Each row is a point on a landscape with many valleys, with its height.
A ball rolls from a point to the lowest of its 2 nearest points, and stops where none of them is lower. Distance is the straight distance between rows; heights are no part of it.
k571: [144 147 109 164 124 129 114 187 123 133 138  98 102 121 127 135 141 146
 117 118 171 119  83 135  99 133 117 134 101 101 153]  height 4.98
k916: [ 98 128 107 154 144 156 181 150 156 155 167 166 139 160 104  86 137 135
 163 107  83 117 191  82 138 122  86 165 118 100  90]  height 5.71
k57: [ 43  53  94  98  79 123 119  87 184  95 120 167 177 148 122 130 160  96
 149 111  70 131 147  85 129 138 169  86 150 161  91]  height 5.30
k657: [160  97 135 115 137  96 141  68 133 128 125 111 172 136 123  88 137  78
 131 123  84 143 185 141 162 148 128 125 160 155  71]  height 8.20
k981: [108  89  69 125  72 168 138 107 177 107 111 114 174 140 137 117 136  88
 136  68 113 104 173 154 149 140 112 126 160 153  79]  height 6.06
k880: [171 191 128 119 157 118  69 133 114 147 113 128 103  71 123 164 154 198
 119 152 198  97 116 132 109 115 138 138 116 106 173]  height 7.85
k786: [ 91 136  98 132  88 137  93 139 153  98 103 152 139  95 106 155 140 163
 106 144 187 128  82 141 113 102 159  92 180 159 170]  height 3.64
k805: [104  27 142  85 165 121 167 125 122 118 157 129  93 135 156 143 119  72
 174 122  89 116 123 130 121 120 140 107  74 147 102]  height 5.59
k139: [167  71 151 100 190 129 124 144  91 139 151  96  66 101 157 166  94 119
 153 130 153  78 101 156 130 125 117 131  91 132 116]  height 6.30
k424: [ 43  99 110 111 139 188 155 155 106 153 141 135 140 187 103 119 134 109
 146 105  39 138 105 105 121 138  81 159  85 131 125]  height 8.28
k743: [ 62 120  90 134  65 175 129 111 151 118  98 116 197 184 127 108 138 108
  89 115  68 150  80 130 130 137 135 122 146 166 142]  height 3.80
k140: [163 128 146 122 153 123 123 143  98 144 132  99 100 116 134 143 110 136
 125 147 147 124 102 143 128 130 110 134 105 125 132]  height 6.79
k844: [ 93 131  76 129 119 204 143 137 162 146  99 127 200 166  97 130 102 128
 146 101 102 100 158 128 171 137  72 181 170 166  87]  height 4.73
k374: [ 86 126  93 128  87 176 121 132 139 110  91 125 149 135 110 158 109 127
 115 126 132 124  99 130 140 133 130 127 166 177 136]  height 3.34
k651: [150 145 157 171 119 116 173 144 143 140 173 156 105 145 139  68 150 136
 155 109 105 128 202  78 120 120 104 143  76  57 125]  height 4.49
k471: [154 153 124 149 151 142 147 126 135 140 134 142 135 123 118 150 107 156
 164 136 132 101 211 123 152 125  84 188 156 113  80]  height 4.99
k10: [172 180 171 129 175 120 148 113  93 168 139 127 147 143 121 120 107 161
 129 167  87 113 188  98 164 137  81 190 129 109 108]  height 4.12
k450: [ 75  94 112 104 126 177 142 162 122 118 119 144  95 132 121 182 112 127
 164 129 137 107 118 105 139 129 116 126 137 158 114]  height 8.05
k559: [156 181 130 171 116 122 105 163  97 147 107  58 166 165 122  98 123 120
  65 129 146 166  79 156 113 163  95 142 137 112 175]  height 8.61
k476: [153 118 103 138 153 147 101 161 139 117 131 123  57  76 131 168 155 163
 150 110 211  80 118 148  97 106 138 129 110  95 138]  height 7.06
k233: [142 166 128 139  90  99 125  97 155 112 110 174 132 102 111 121 150 173
 114 145 140 133 182 126 137 104 164 116 172 112 120]  height 6.33
k245: [174 227 171 151  97  78  88 107 120 139 111 146 150 140 113  88 169 162
  72 149 150 149 134 118 128 114 170 118 139  92 182]  height 8.34
k813: [109 126 116 176 127 150 184 156 150 146 171 129 134 159 120  54 139 119
 131  80  99 141 174  94 117 141  83 162  95  78 127]  height 5.97
k383: [102 140 149 117 122  85 158 103 142 129 161 195 122 141 112  89 169 141
 159 151  50 142 179  73 142 124 173 114 106 112  93]  height 3.09
k569: [136  64 129 135 128 130 169 148 132 120 168 115  83 132 163  93 129  78
 153  94 120 132 135 138 107 125 121 110  64  95 119]  height 3.51
k108: [175 128 170 137 103  70 123  84 136 126 129 145 133 128 154  68 164  97
 113 126 117 161 178 127 123 107 177  83 121  97 119]  height 5.25
k453: [175 135 156 125 151  97  93 133 105 141 166 134  74 114 153 113 164 133
 130 132 152 107  91 116 100 117 157 106  56 112 155]  height 3.75
k73: [171 120 137  77 173 121 101  99  97 122 100  91 111  84 144 180  95 140
 126 144 183 105 109 190 137 115 128 134 166 147 115]  height 6.80
k349: [192 150 180 139 172 121 142 138  89 165 145 109 128 138 149 108 108 137
 128 137 103 119 165 107 137 136  78 168  98  88 136]  height 4.53
k151: [109 104  81 128  96 155 130 137 157  92  99 141 110  98 122 175 120 137
 142 115 174 101 146 157 130 113 140 132 167 140 109]  height 4.67
k435: [ 89  87  80 147  67 167 159 142 169 109 126 120 136 162 145 110 148  81
 125  82 107 135 125 136 117 136 126 116 112 133 126]  height 6.46
k912: [ 94 156 123  93 144 147 120 130 101 126 109 137 141 114  96 179  90 161
 126 176 122 138 101 113 159 131 115 145 182 179 129]  height 4.54
k481: [136 141 137 151 113 101 164 114 152 130 163 166 122 148 125  65 163 122
 141 121  76 142 207  85 139 122 144 124 107  90  99]  height 3.92
k467: [169 170 140 164 130 138 136 120 126 138 113 107 162 150 134  92 113 123
 108 108 135 147 192 132 140 131  80 171 169  88 116]  height 1.66
k599: [ 93  66  79 146  69 162 147 157 168 105 127 108 104 138 154 142 142  78
 141  80 151 120  99 153 103 120 144  93  95 135 134]  height 6.74
k866: [ 90  87 124 104 109  91 129  72 146 115 117 111 164 143 142 124 124  79
 109 128  88 175  93 135 123 127 165  87 125 176 121]  height 4.81
k720: [ 83 122  83 139  90 171 134 132 169  93  99 175 146 120  93 150 130 152
 144 127 126 100 180 110 146 124 133 136 193 156  91]  height 2.51
k624: [ 96 129  95 112 101 161 101 142 131 106  90 115 135 101 114 193 108 140
 111 139 180 118  72 152 126 127 130 117 176 173 159]  height 2.22
k431: [161  91 126 119 160 150 160 123 115 119 131  97 130 129 155 132  92  93
 147  93 136 107 185 174 152 150  72 161 140 129  82]  height 5.66
k286: [164  96 119 118 123 129 121 115 125 118 103  82 118 117 155 135 111  79
 118  95 176 129 124 194 126 130 128 116 141 129 118]  height 1.47
k968: [186 110 142 145 129 115 107 120 134 120 123 126  91 106 154 101 161 105
 124 104 180 126 151 162 110 101 152 110 112  80 130]  height 5.21
k516: [171 128 124 183 113 141 140 151 154 122 126 133 107 117 154 108 137 125
 149  85 178 117 201 136 107 113  92 158 124  42 122]  height 6.59
k719: [ 88 101  84 165  85 169 181 154 172 127 154 134 130 166 130  71 147  99
 128  74 101 140 165 116 113 137 101 128 101 102 127]  height 6.21
k449: [163  76 159 134 136  81 127  98 125 126 148 100 118 141 176  76 137  59
 111 101 135 163 104 157 100 114 168  72  80 120 133]  height 6.38
k344: [103  78  72 121  89 195 150 140 167 102 120 102 130 139 153 153 115  90
 151  60 137  95 153 170 141 139  89 141 138 143  88]  height 6.50
k506: [ 79 148 143  86 142 117 128 101 121 121 124 193 150 117  91 143 128 159
 163 178  77 146 149  76 164 132 156 120 174 173  99]  height 5.40
k898: [118 168 156 108 160 113 151 107 103 147 143 160 139 150 103 116 122 155
 135 173  54 141 143  89 159 140 125 155 119 135 104]  height 4.13
k979: [173 132 153 136 174 129 144 161  81 172 142  79 113 140 147 117  81 136
 129 138 105 118 114 125 121 158  55 173  89 101 144]  height 4.86
k841: [163 119 124 164 149 141 127 206 121 152 150  73  84 118 146 124 113 135
 150 100 165  93 112 138  87 142  63 159  80  88 149]  height 4.84
k246: [126 145  88 124 107 160 110  95 139  98  65 111 176 107  99 164  94 139
 114 121 155 104 158 170 160 134 115 164 210 160  97]  height 3.78
k472: [112 173  99 185  99 156 132 172 127 131 118  78 161 168 108 113 122 138
  76 124 132 146  93 139 124 153  94 155 146 120 166]  height 8.43
k642: [122 153 130  89 159 119  72 129 103 130 129 133 115  81 117 179 114 166
 123 167 174 138  49 138 127 108 140 100 152 174 165]  height 6.43
k581: [107 106  76 120 112 177 146 116 178 132 104 144 185 147  86 126 131 112
 166 101  95  86 191 119 174 136  96 155 178 166  57]  height 5.16
k393: [ 76  93 126  78 137 133 132 123 123 116 123 157 114 107 122 174 114 129
 162 151 125 131 113 104 140 120 149 104 144 177 115]  height 7.87
k986: [135 168 155  90 156  93  99  94  86 147 117 107 153 123 122 154  94 148
  87 182 124 165  49 140 140 132 139 120 149 178 157]  height 7.95
k834: [179 239 150 151 134 102  83 160 121 164 108 134 131 112 111 141 147 199
 112 157 168  99 142 106 108 132 116 158 116  78 180]  height 5.68
k65: [ 86  87 141  67 143  87 119  73 131 101 124 152 145  97 124 177 114 116
 163 157 107 150 120 113 144 119 166  83 167 200 111]  height 7.64
k750: [ 99 118 142 101 167 140 101 185 102 136 154 157  57  99 121 169 133 166
 171 150 152 101  64  82 105 127 135 103  86 140 150]  height 5.43
k416: [ 79 184 126 137 111 151 118 156 135 116 112 189 135 125  81 156 124 205
 129 173 130 123 125  84 144 132 132 139 179 143 145]  height 6.26
k234: [174 190 148 167 126 114 103 165 133 150 133 146 104 121 121 131 157 173
 129 133 174  88 161 101  98 113 123 146  96  60 159]  height 5.29
k495: [114 155 101 146  86 134 116 110 154  98  91 154 153 101  94 143 129 162
  98 144 149 133 147 133 136 119 153 126 196 148 128]  height 5.63
k977: [ 33 146 103 123  83 168 123 132 138 118 103 152 178 187  86 107 144 143
 102 140  74 147  96  97 133 143 137 131 158 161 145]  height 4.52
k684: [195 166 184 114 162  95  85 120  78 168 126  88 133 128 145 115 125 129
  84 158 140 141  83 142 124 139 133 125 114 120 168]  height 6.32
k53: [100  81 125 112 121  90 156 104 158 117 162 171 123 129 133  99 160  98
 161 132  60 147 173  97 125 128 173 100 101 120  82]  height 1.94
k320: [149 163 165  92 142  93 110 109 115 130 155 182 102  94 122 145 141 170
 144 165 138 120 116 105 130 100 171  97 106 130 142]  height 7.28
k859: [198 106 157 135 152 136 109 135 105 133 114  74 121 123 171 107 108  79
 105  89 160 141 126 182 125 140 103 132 127  90 140]  height 1.51
k748: [150 175 138 141 100  90  96  88 111 126  96 102 173 126 119 102 129 128
  60 148 157 174  80 157 129 121 156 103 173 145 165]  height 2.86
k303: [160 148 167 120 122  81 129  91 111 139 138 141 126 130 136  90 144 121
 114 154 107 160 133 118 137 118 162 105 110 119 124]  height 4.77
k266: [162 159 151 112 151 111 135  98  98 142 126 130 144 126 114 132 113 149
 125 169  98 132 158 121 164 134 120 159 146 137 104]  height 3.55
k647: [117  76  99 132 101 119 113 119 173  94 131 142  81  88 147 149 155 106
 145  91 193 114 127 158  95  93 186  75 127 129 125]  height 5.99
k116: [137  65 148 100 165 111 150  99  92 140 138  71 139 153 164 120  86  59
 114 132  98 152  71 172 128 143 124 126  87 160 135]  height 7.20
k330: [ 64  92 108 116 137 174 154 169 116 135 138 128 103 159 116 150 122 111
 158 125  91 130 104 105 122 141  97 139  90 135 126]  height 8.19
k737: [152 208 178 106 145  74 104 118  81 167 145 124 139 144 120 105 125 164
  96 176  99 155  70 105 136 143 148 122  95 123 172]  height 2.43
k163: [125 101 129 131 116 111 134 128 149 117 147 152  82 108 141 134 143 116
 142 126 156 127 118 133 113 106 170  95 102 129 120]  height 6.41
k174: [110 184 130 135  91 100 106 106 124 117 110 142 168 124  99 116 123 164
  72 168 133 168  78 128 137 128 164 106 177 163 167]  height 4.10
k423: [ 62 141  92 142 110 165 148 134 161 131 114 161 172 175  83  96 141 143
 120 123  68 123 145  88 141 136 124 142 155 145 114]  height 5.01
k881: [166 141 127 126 148 146 143  89 115 147 105  92 198 155 119  87  99  93
 107 106  98 143 177 157 168 151  79 166 175 152  91]  height 5.33
k998: [ 92 160 100 179  70 156 137 153 164  97 113 146 155 158  99 108 142 159
  85 134 131 130 131 116 120 137 139 134 169 132 148]  height 7.02
k675: [189 137 175  94 181 105 107 115  71 170 127  92 120 114 145 147  87 144
 108 181 127 119  96 143 152 140 111 149 121 143 142]  height 6.57
k391: [ 91 138  77 132  88 209 125 122 154 119  78 116 190 158 107 147 109 133
 114 111 113 104 118 142 160 143 100 160 183 178 112]  height 4.16
k455: [196 204 167 135 144  97  82 140  95 161 125 115 124 121 124 126 142 169
 100 153 150 118 113 119 116 128 135 133 105 103 172]  height 6.04
k755: [199 111 172  73 204 108 101  97  75 149 125 102  94  78 151 179 101 147
 136 164 165  80 127 169 152 114 129 142 128 134 123]  height 6.51
k361: [ 91  62 115  60 131 146 123 114 135  97 113 124  93  94 149 223 101 103
 183 107 166  93 109 147 133 101 147  89 159 188 114]  height 7.25
k925: [119  53 135 119 142  91 134 103 141 119 154 116  98 128 165 119 135  69
 131 103 140 147  84 145 102 105 172  65  70 146 134]  height 6.08
k473: [169 134 120 169 101 127 110 138 148 112 101 113 125 116 137 100 154 116
  96  98 193 142 145 165 111 115 138 115 141  72 151]  height 5.60
k843: [204 126 151 141 160 118  80 120 122 121 129 133  76  91 165 110 188 114
 124  98 197  96 147 143  82 101 161 112  74  56 159]  height 4.80
k465: [170 206 143 157 136 126 133 104 129 144 109 142 156 131 115 133 123 170
 123 153 134 118 208 111 151 123 101 191 176  97 104]  height 4.44
k94: [200 131 177 114 161 105 135 128 107 146 154 149  96 113 146 138 123 142
 152 149 133  78 193 105 138 111 113 152  78  88 119]  height 5.94
k345: [133  89 122  98 130  98 140  68 153 110 132 142 161 110 107 122 149 100
 157 136  82 124 183 118 159 150 152 117 171 165  66]  height 8.00
k885: [180  76 154 148 150 130 167 152 117 131 163 119  78 116 173 101 120 106
 161  89 144 106 170 129 117 118  95 136  77  78 117]  height 4.04
k767: [110  52  95 112 106 127 168 107 168 118 156 130 143 147 142  95 149  62
 153  87  78 136 176 130 131 139 137 109 109 133  82]  height 3.60
k634: [118  76 158  98 185 118 183 133 100 139 173 144 104 135 134 114 121 115
 172 145  49 118 148 107 139 134 115 143  66 116  97]  height 4.88
k130: [108 132 169  70 182 119 100 144  86 143 159 175  80  97 120 173 113 175
 172 180 124 113  73  83 129 121 137 113  93 149 148]  height 5.80
k749: [145 163 159  74 181 108  83 130  82 151 146 139 106  86 128 179 108 180
 140 189 141 119  65 114 129 123 132 116 121 162 156]  height 6.10
k459: [127 172 130 134 107 113 114 102 101 141  97  74 177 156 118 110 105 116
  58 155 124 178  62 154 134 149 131 130 158 157 163]  height 1.29
k474: [150  89 118 100 173 159 118 162 117 125 123  96  62  92 145 192  94 133
 158 114 188  74 109 173 117 119 108 137 122 126 113]  height 6.56
k319: [126 125 150 109 110  57 129  85 149 115 151 188 127 101 132 117 164 132
 145 157 105 150 159  95 140 107 196  77 128 137 109]  height 7.39
k236: [195  92 160 145 170 140 132 179 102 154 153  91  82 105 174 121 103 119
 153  86 161  84 150 143 103 135  62 163  79  63 142]  height 4.48
k543: [109  67 118 115 112 127 124 109 141 111 125  93 114 134 168 157 119  73
 121  97 147 143  63 165 110 110 151  88  97 174 139]  height 5.72
k520: [159 110 159  78 174  93 123  71  90 123 116 102 139  99 141 166  94 116
 129 160 136 129 115 165 159 125 139 124 159 175 105]  height 7.09
k946: [ 77 125 119 136 130 159 114 212 113 131 133 142  82 125 108 174 121 164
 163 143 148 108  77  86 110 139 110 129 108 130 152]  height 5.00
k169: [107 156 107 147 152 173 163 153 123 163 140 103 158 175 106 106 101 131
 118 123  82 141 130 111 135 154  63 181 122 129 121]  height 5.78
k153: [145 176 119 142 120 132 119 100 137 116  85 148 150  99 100 157 120 185
 128 153 158 112 196 134 153 117 121 173 196 120  98]  height 3.59
k904: [133  84  89 138  97 174 145 159 151 104 118  87  96 128 161 151 110  87
 141  60 180 102 145 190 114 134  83 144 126 108 117]  height 6.78
k544: [ 88 104 131  97 156 130 155  97  95 154 140 103 165 172 115 101 113  87
 113 132  34 162 104 136 134 144 112 150 101 159 114]  height 8.59
k855: [ 62 124 105 146 103 184 126 201 139 111 114 170  89 126 105 186 132 178
 159 136 173  99 113  81 116 130 114 126 150 135 147]  height 4.51
k531: [130  81 131 109 157 125 165 128 116 127 148 122  99 124 142 129 113 101
 155 136 104 121 148 131 140 130 121 133 104 135  93]  height 5.24
k940: [154 105 148 105 130  78 144  84 136 118 149 167 123 100 126 128 162 122
 171 153  93 118 199 107 156 122 167 114 138 137  79]  height 7.73
k810: [204 170 162  99 185 113  68 125  88 168 110 107 101  87 142 164 125 181
 117 157 176  86 125 149 114 126 120 148 108 113 161]  height 8.04
k485: [153 187 174 109 161  85 104 158  82 158 157 138 103 138 123 113 127 172
 133 167  96 120  69  93 114 146 136 133  58 114 171]  height 1.43
k313: [159 122 110 189  79 131 129 124 170 100 107 129 143 129 141  76 149 105
  99  79 159 150 198 152 118 122 132 125 164  71 123]  height 6.00
k42: [133  69  84 162  87 163 151 177 152 103 141  85  91 137 160 121 136  73
 135  55 172 120 112 172  95 126 111 111  82 103 138]  height 6.99
k587: [154 141 103 119 118 150 118  74 123 120  75  83 198 135 108 130  92 102
 110 108 124 121 158 172 172 149  96 161 198 172  79]  height 4.76
k84: [188 109 170  90 182 100 134 108  86 139 143 130 103  99 143 162 113 139
 152 164 124  95 155 139 161 122 124 147 109 126 109]  height 6.25
k774: [115 170 147 124 113  78 131  78 121 134 117 133 164 148 113  78 136 124
  87 159  80 180 110 117 142 131 168 111 140 141 130]  height 4.11
k341: [138  33 137  84 173 131 159 133 113 116 162 100  73 108 168 168  97  81
 176 117 134  80 125 159 140 123 128 114  99 148  97]  height 5.95
k316: [107 175 138 120 117  81  87 104 122 120 144 162 152 118 120 117 145 158
  96 164 141 170  50 121 123 111 181  70 134 157 181]  height 5.02
k829: [118  75 137  98 166 129 162 138 126 112 151 156  82 104 131 167 122 122
 195 148 108  99 163 102 144 123 137 127 109 140  82]  height 5.62
k369: [ 63 141 104 166 112 149 118 242 125 116 143 135 107 143 102 142 149 161
 145 126 146 113  57  81  84 145 137 120  87 107 167]  height 5.44
k596: [146 188 183 122 135  63 114  80  91 155 126 122 162 155 128  86 131 133
  75 169 101 188  76 130 140 136 164 109 120 138 156]  height 3.30
k955: [132  80  93 125 104 128 143 124 167  88 123 151  88  90 137 149 141 114
 161 103 167 101 179 162 127 105 155 107 142 112  96]  height 5.39
k863: [129 123 148  97 154 101 106  92  96 141 116  77 146 129 142 155  89 104
  96 154 138 163  35 165 122 129 141 104 125 186 154]  height 7.76
k524: [132 101  89 138 118 153 159 121 159 119 126 130 148 140 124 118 127 104
 148  95 116 112 194 138 152 134  97 149 158 141  73]  height 5.61
k598: [ 70  52  99  94 118 154 148 100 150 128 135 128 164 166 137 122 147  67
 159  90  46 133 140 128 133 138 126 120 112 158  81]  height 4.15
k51: [109  88 102  79 138 170 113 147 125 108 107 105  85  93 134 218  98 128
 152 113 187  88  91 165 126 116 120 124 161 166 125]  height 6.88
k433: [156 168 109 148 133 153 110 143 113 140  87  77 145 136 117 152  89 146
  95 135 168 134 118 163 132 147  76 174 169 125 136]  height 4.06
k26: [222 179 183 125 182 117  80 141  83 175  98  85 130 112 146 145 100 157
 110 154 155 105 136 144 123 140  82 166 124  96 166]  height 8.16
k122: [ 61 147 113 145 136 158 158 154 147 146 146 187 131 171  81 104 140 160
 149 136  62 126 167  72 139 127 115 150 132 112 102]  height 5.41
k717: [163 169 118 178 126 135 111 173 121 143 109  84 127 132 130 139 117 148
 112 120 174 122 126 145 107 142  82 164 139  85 149]  height 4.56
k262: [177 147 144 139 159 100  66 114 106 115 160 137  75  86 162 115 198 137
 112 110 188  99 111 116  74 113 174  98  58  91 180]  height 4.33
k636: [138 164  92 141 112 150 106 109 146 107  58 127 148  88  97 166 109 182
 107 145 192 113 155 162 139 124 111 170 211 118 125]  height 2.34
k327: [116  84 119 138 109 113 168 127 152 113 158 145  99 137 141  85 152  92
 146 110 100 143 164 119 118 125 146 105  86 107 105]  height 2.88
k324: [106 137  79 166 121 200 167 160 148 157 134  96 166 173 125 107 103 119
 123  81 118 121 143 130 130 151  46 187 131 125 122]  height 6.02
k807: [191 187 176 130 139 104 120 124 117 148 130 159 104 116 123 139 138 168
 140 152 149  93 190 102 122 113 123 151  97  74 141]  height 5.64
k535: [141 120 137 111 146 125 145 142 134 120 140 166  81  88 121 180 126 163
 179 149 135  94 177 107 147 107 133 145 132 122  88]  height 6.01
k187: [ 99 123 160  92 178 109 161 121  94 146 165 175 117 147 110 120 130 140
 168 165  29 138 147  84 141 134 127 144  86 123  96]  height 4.55
k858: [118 137 138 100 112  66  98  76 159  98 150 207 126  72 129 137 160 159
 145 150 149 139 140 115 127  80 200  52 147 146 133]  height 6.87
k553: [ 46 159 133  91 131 140 117 136 101 120 117 197 129 126  87 161 119 187
 153 187 108 142 114  65 152 130 127 118 165 161 131]  height 5.82
k803: [134 180 148 182  84  98 142 137 151 128 146 145 131 157 126  59 168 136
 100 125 112 156 151 107 122 120 150 112 113  73 152]  height 7.74
k378: [ 69 122  88 140  83 186 122 167 159  91  96 171 116 111 101 179 129 165
 142 133 175  96 147 113 122 121 135 124 184 150 134]  height 3.79
k534: [141 174 153 142 112  61  80  81 131 116 142 152 142 112 140  92 177 137
  85 137 165 170  72 134 108 101 203  53 120 133 179]  height 5.69
k588: [113 168 118 177 109 133 151 156 126 138 142  93 152 180 117  68 140 121
  87 119 100 157 112 118 120 154 108 145 115  95 159]  height 8.25
k192: [132 182 138 195  85 111 134 124 140 127 121 113 168 172 114  45 151 126
  64 122 103 175 136 120 133 142 140 129 149  95 154]  height 8.02
k287: [ 67  94 116 138 102 132 133 169 143 114 147 135  97 141 132 131 151 102
 135 115 129 144  61 115  94 126 162  90  76 131 155]  height 3.63
k649: [145 172 111 142 118 131  91 143 134 122  97 136 123  92 105 159 138 184
 109 150 194 118 109 146 124 117 135 132 162 109 155]  height 7.60
k379: [124 134  89 124 132 152  97 162 135 118 107 121  91  81 118 187 134 164
 131 126 209  97  97 155 109 115 125 132 147 128 145]  height 7.32
k840: [182 134 135 165 126 148 126 139 123 130 113  85 149 137 152  96 112  87
  98  76 157 156 162 168 124 142  88 153 155  79 134]  height 2.39
k913: [115 134 163 110 153  97 131 163  91 147 168 153  80 136 124 111 136 151
 156 151  79 126  55  85  98 133 141 123  38 104 154]  height 2.36
k298: [132 104 130 122 136 130 139 134 112 134 135  86 118 147 142 125 107  91
 114 125 124 144  82 149 119 135 120 121  92 144 132]  height 7.01
k80: [ 47 106 125 108 129 134 136 114 106 143 137 128 152 188 114 109 140  92
 118 124  28 174  74 127 110 143 129 129  92 147 136]  height 8.50
k215: [202 119 166 161 122 112 109 126 130 128 125 107 125 119 173  63 156  58
  96  74 149 163 141 162 102 114 150  94 115  63 158]  height 5.98
k300: [147 102 123 137 143 160 174 130 121 143 142  86 147 152 148  87 100  86
 127  75 118 137 171 152 141 155  67 164 128 117 103]  height 5.93
k993: [152 141 129 189 126 156 159 144 148 153 148 123 137 137 149  94 119 129
 141  78 155 120 209 115 111 133  59 188 140  55 116]  height 6.39
k794: [ 82 108 140 128 132 112 144 164 113 130 166 140  91 152 120 106 145 110
 139 128  89 153  52 100  85 134 151 100  44 109 154]  height 3.03
k78: [120 198 131 155 147 140 141 157  99 168 124  80 156 180  99 101 102 154
  90 155  79 157 103 114 135 168  70 183 130 124 151]  height 5.49
k867: [ 72 100 118 102 117 130 124 114 129 125 116 111 138 144 142 159 111  91
 122 130 108 156  55 133 119 126 149 101 118 177 143]  height 5.31
k28: [149 125 111 136 163 156 115 197 127 138 134 105  58  93 129 184 112 167
 162 126 180  73 108 138  94 129  91 153 104 108 136]  height 6.81
k272: [ 68 115  93 168  67 149 132 187 161  93 131 145 130 153 120 119 165 121
 109 111 147 132  72 120  94 131 171  89 110 127 167]  height 4.25
k673: [109  91 166  84 189  85 121  90  97 138 140 111 119 131 148 154 102 103
 116 150 108 161  41 147 117 120 160  93  89 187 150]  height 7.57
k402: [ 84  95  79 133  53 154 129 109 193  86 101 163 172 125 110 122 146 127
 119 106 115 107 167 112 132 131 168 103 186 160  99]  height 4.05
k920: [ 92 142 131  87 162 145 135 109 106 136 108 146 160 133  80 155 109 143
 147 167  82 127 136 101 179 143 121 154 177 183  85]  height 4.96
k322: [155 132 137 159 160 162 177 142 126 172 164 109 150 147 140  83 111 125
 141  81 117 127 193 109 130 142  46 193 127  95 102]  height 6.17
k899: [171 119 160 149 132 105 128 134 110 141 145  91 125 144 159  71 140  81
  99 111 132 166 107 141 115 127 133 104  90  94 155]  height 6.27
k952: [117  78 148  63 176  88 123  73 117 115 127 120 138  93 145 190  97 108
 152 150 130 134  91 149 146 106 159  94 151 204 119]  height 7.37
k390: [130 141  98 110 125 168 111 131 109 125  84  85 142 118 112 189  81 135
 106 139 159 118  89 168 145 147  94 157 173 175 133]  height 3.35
k137: [153 172 144 146 162 146 127 158  94 172 125  58 142 150 130 125  79 141
 110 148 113 142 108 132 131 168  57 181 130 120 144]  height 5.18
k630: [ 64  85  88 108  93 156 129 100 161 118 106 137 177 156 124 133 139  95
 140 111  75 128 129 114 144 137 141 113 147 172  97]  height 4.68
k357: [165 190 150 179  75  98 113 117 149 126 115 157 142 135 122  78 175 145
  88 128 152 145 180 120 127 103 164 121 142  66 155]  height 8.03
k364: [103 170 119 180  64 111 135 132 175 101 133 168 145 146 102  70 166 166
  86 139 115 149 143 108 122 127 176 112 154 107 149]  height 7.40
k800: [162 111 127 134 178 159 164 139 124 133 147 118 120 116 138 159  87 136
 178 118 133  88 198 139 148 138  58 192 136 110  74]  height 5.34
k205: [205 135 190 149 123  91 113 115 131 138 144 148 124 125 164  62 173  76
 108  92 131 146 178 124 111  98 162  96  93  60 149]  height 5.67
k208: [131  53 172  94 190  90 145 104  88 143 159 108 107 137 166 129 103  87
 136 146  93 134  71 150 126 128 146 110  66 147 127]  height 7.38
k782: [ 99 161 111 101 126 156 104 128  96 132  89 100 156 128 104 182  86 148
  97 166 130 148  53 135 145 154 106 145 176 193 155]  height 4.00
k741: [ 99 129 158  82 146  83 111 104 121 120 159 195 114 101 125 145 132 149
 161 167 118 154  94  92 133 103 178  75 117 154 141]  height 7.00
k982: [ 19  92  99 116  94 177 136 138 129 136 122 147 154 196 114 117 157 102
 133 102  45 151  94 108 117 134 120 125  99 143 133]  height 8.39
k249: [ 96 105 142 110 135  96 127 114 129 127 149 158 103 122 140 130 138 121
 140 138 120 160  84 113 108 109 183  75  93 144 135]  height 6.71
k498: [180 117 150 130 148 111 155  98 127 128 135 127 148 124 137  96 140 108
 146 118 105 125 220 132 160 140 112 148 151 117  74]  height 8.38
k44: [ 74  99 101 123  68 101 121  75 184  96 115 162 181 129 109 106 150 114
 108 129  87 144 145  97 132 132 183  79 172 159 105]  height 5.20
k190: [124 136 133 120 120  68  82  68 160 100 141 170 130  83 139 123 158 143
 111 134 165 161  97 136 109  81 202  49 135 154 161]  height 6.29
k902: [141 141 143 144 139 106 126 182 115 136 171 136  76 125 130 107 152 144
 145 130 127 114  81  93  96 127 135 114  49  93 155]  height 3.08
k766: [137 170 119 150 126 140 143 113 131 145 117 119 160 152 105 105 114 140
 105 141 102 140 158 117 153 138 105 165 161 126 108]  height 2.72
k239: [161 120 109 169 106 133 132 121 170 103  96 141 125 103 145 105 140 120
 136  81 183 119 226 161 119 119 120 138 165  54  96]  height 6.34
k556: [ 81 128 109 137  69 124 116 118 170  84 115 176 143 103 105 131 147 154
 110 145 151 138 123 119 120 107 179  83 182 153 145]  height 4.75
k972: [124 118  85 171  94 185 153 159 141 126 124  76 145 158 143 118 107  97
 112  73 151 131 135 159 126 154  68 158 131 117 140]  height 6.28
k394: [100  80 105 103  95 101 122  63 163  96 111 119 169 115 135 147 122  86
 133 113 110 141 137 131 139 137 167  91 160 186  93]  height 4.01
k978: [159 164 145 177 110 115 143 161 153 128 153 160  92 127 130 100 159 156
 144 113 147 111 178  93 107 111 120 139  90  56 140]  height 4.90
k897: [103 138  86 172 117 148 111 240 124 123 148  92 107 124 123 137 145 137
 126 103 168 107  49 118  82 145 122 124  76 112 165]  height 5.42
k439: [101 189 120 162 104 135 123 167 132 121 119 147 141 149  92 130 133 180
  97 160 129 141 101 100 126 141 130 137 156 124 157]  height 6.66
k837: [154 143 139 116 118 106 127 111 142 119 128 175  96  85 129 152 152 162
 147 144 149 112 181 125 143  93 160 122 139 112 115]  height 6.42
k204: [ 88 155  99 128  89 154 126  97 121 131  88  83 196 174 118 113 109 108
  71 132  87 159  73 147 141 152 123 140 158 178 151]  height 2.78
k141: [135  88 100 114  97 122 129  87 149  95 105 103 135 111 143 137 118  81
 127 103 150 128 147 176 136 128 152 107 161 150  92]  height 2.79

Where does a ball stop that starts at each point below?
k982 -> k53
k208 -> k53
k657 -> k459
k544 -> k53
k42 -> k459

Call two points neighbours if one is among the 2 nearest of the other. Go from one point of each pair to the other, from neighbour to neighbour, staying as low as possible. Name the highest point that can't be avoided.
k531 / k913 -> k449
k467 / k286 -> k840
k378 / k53 -> k57
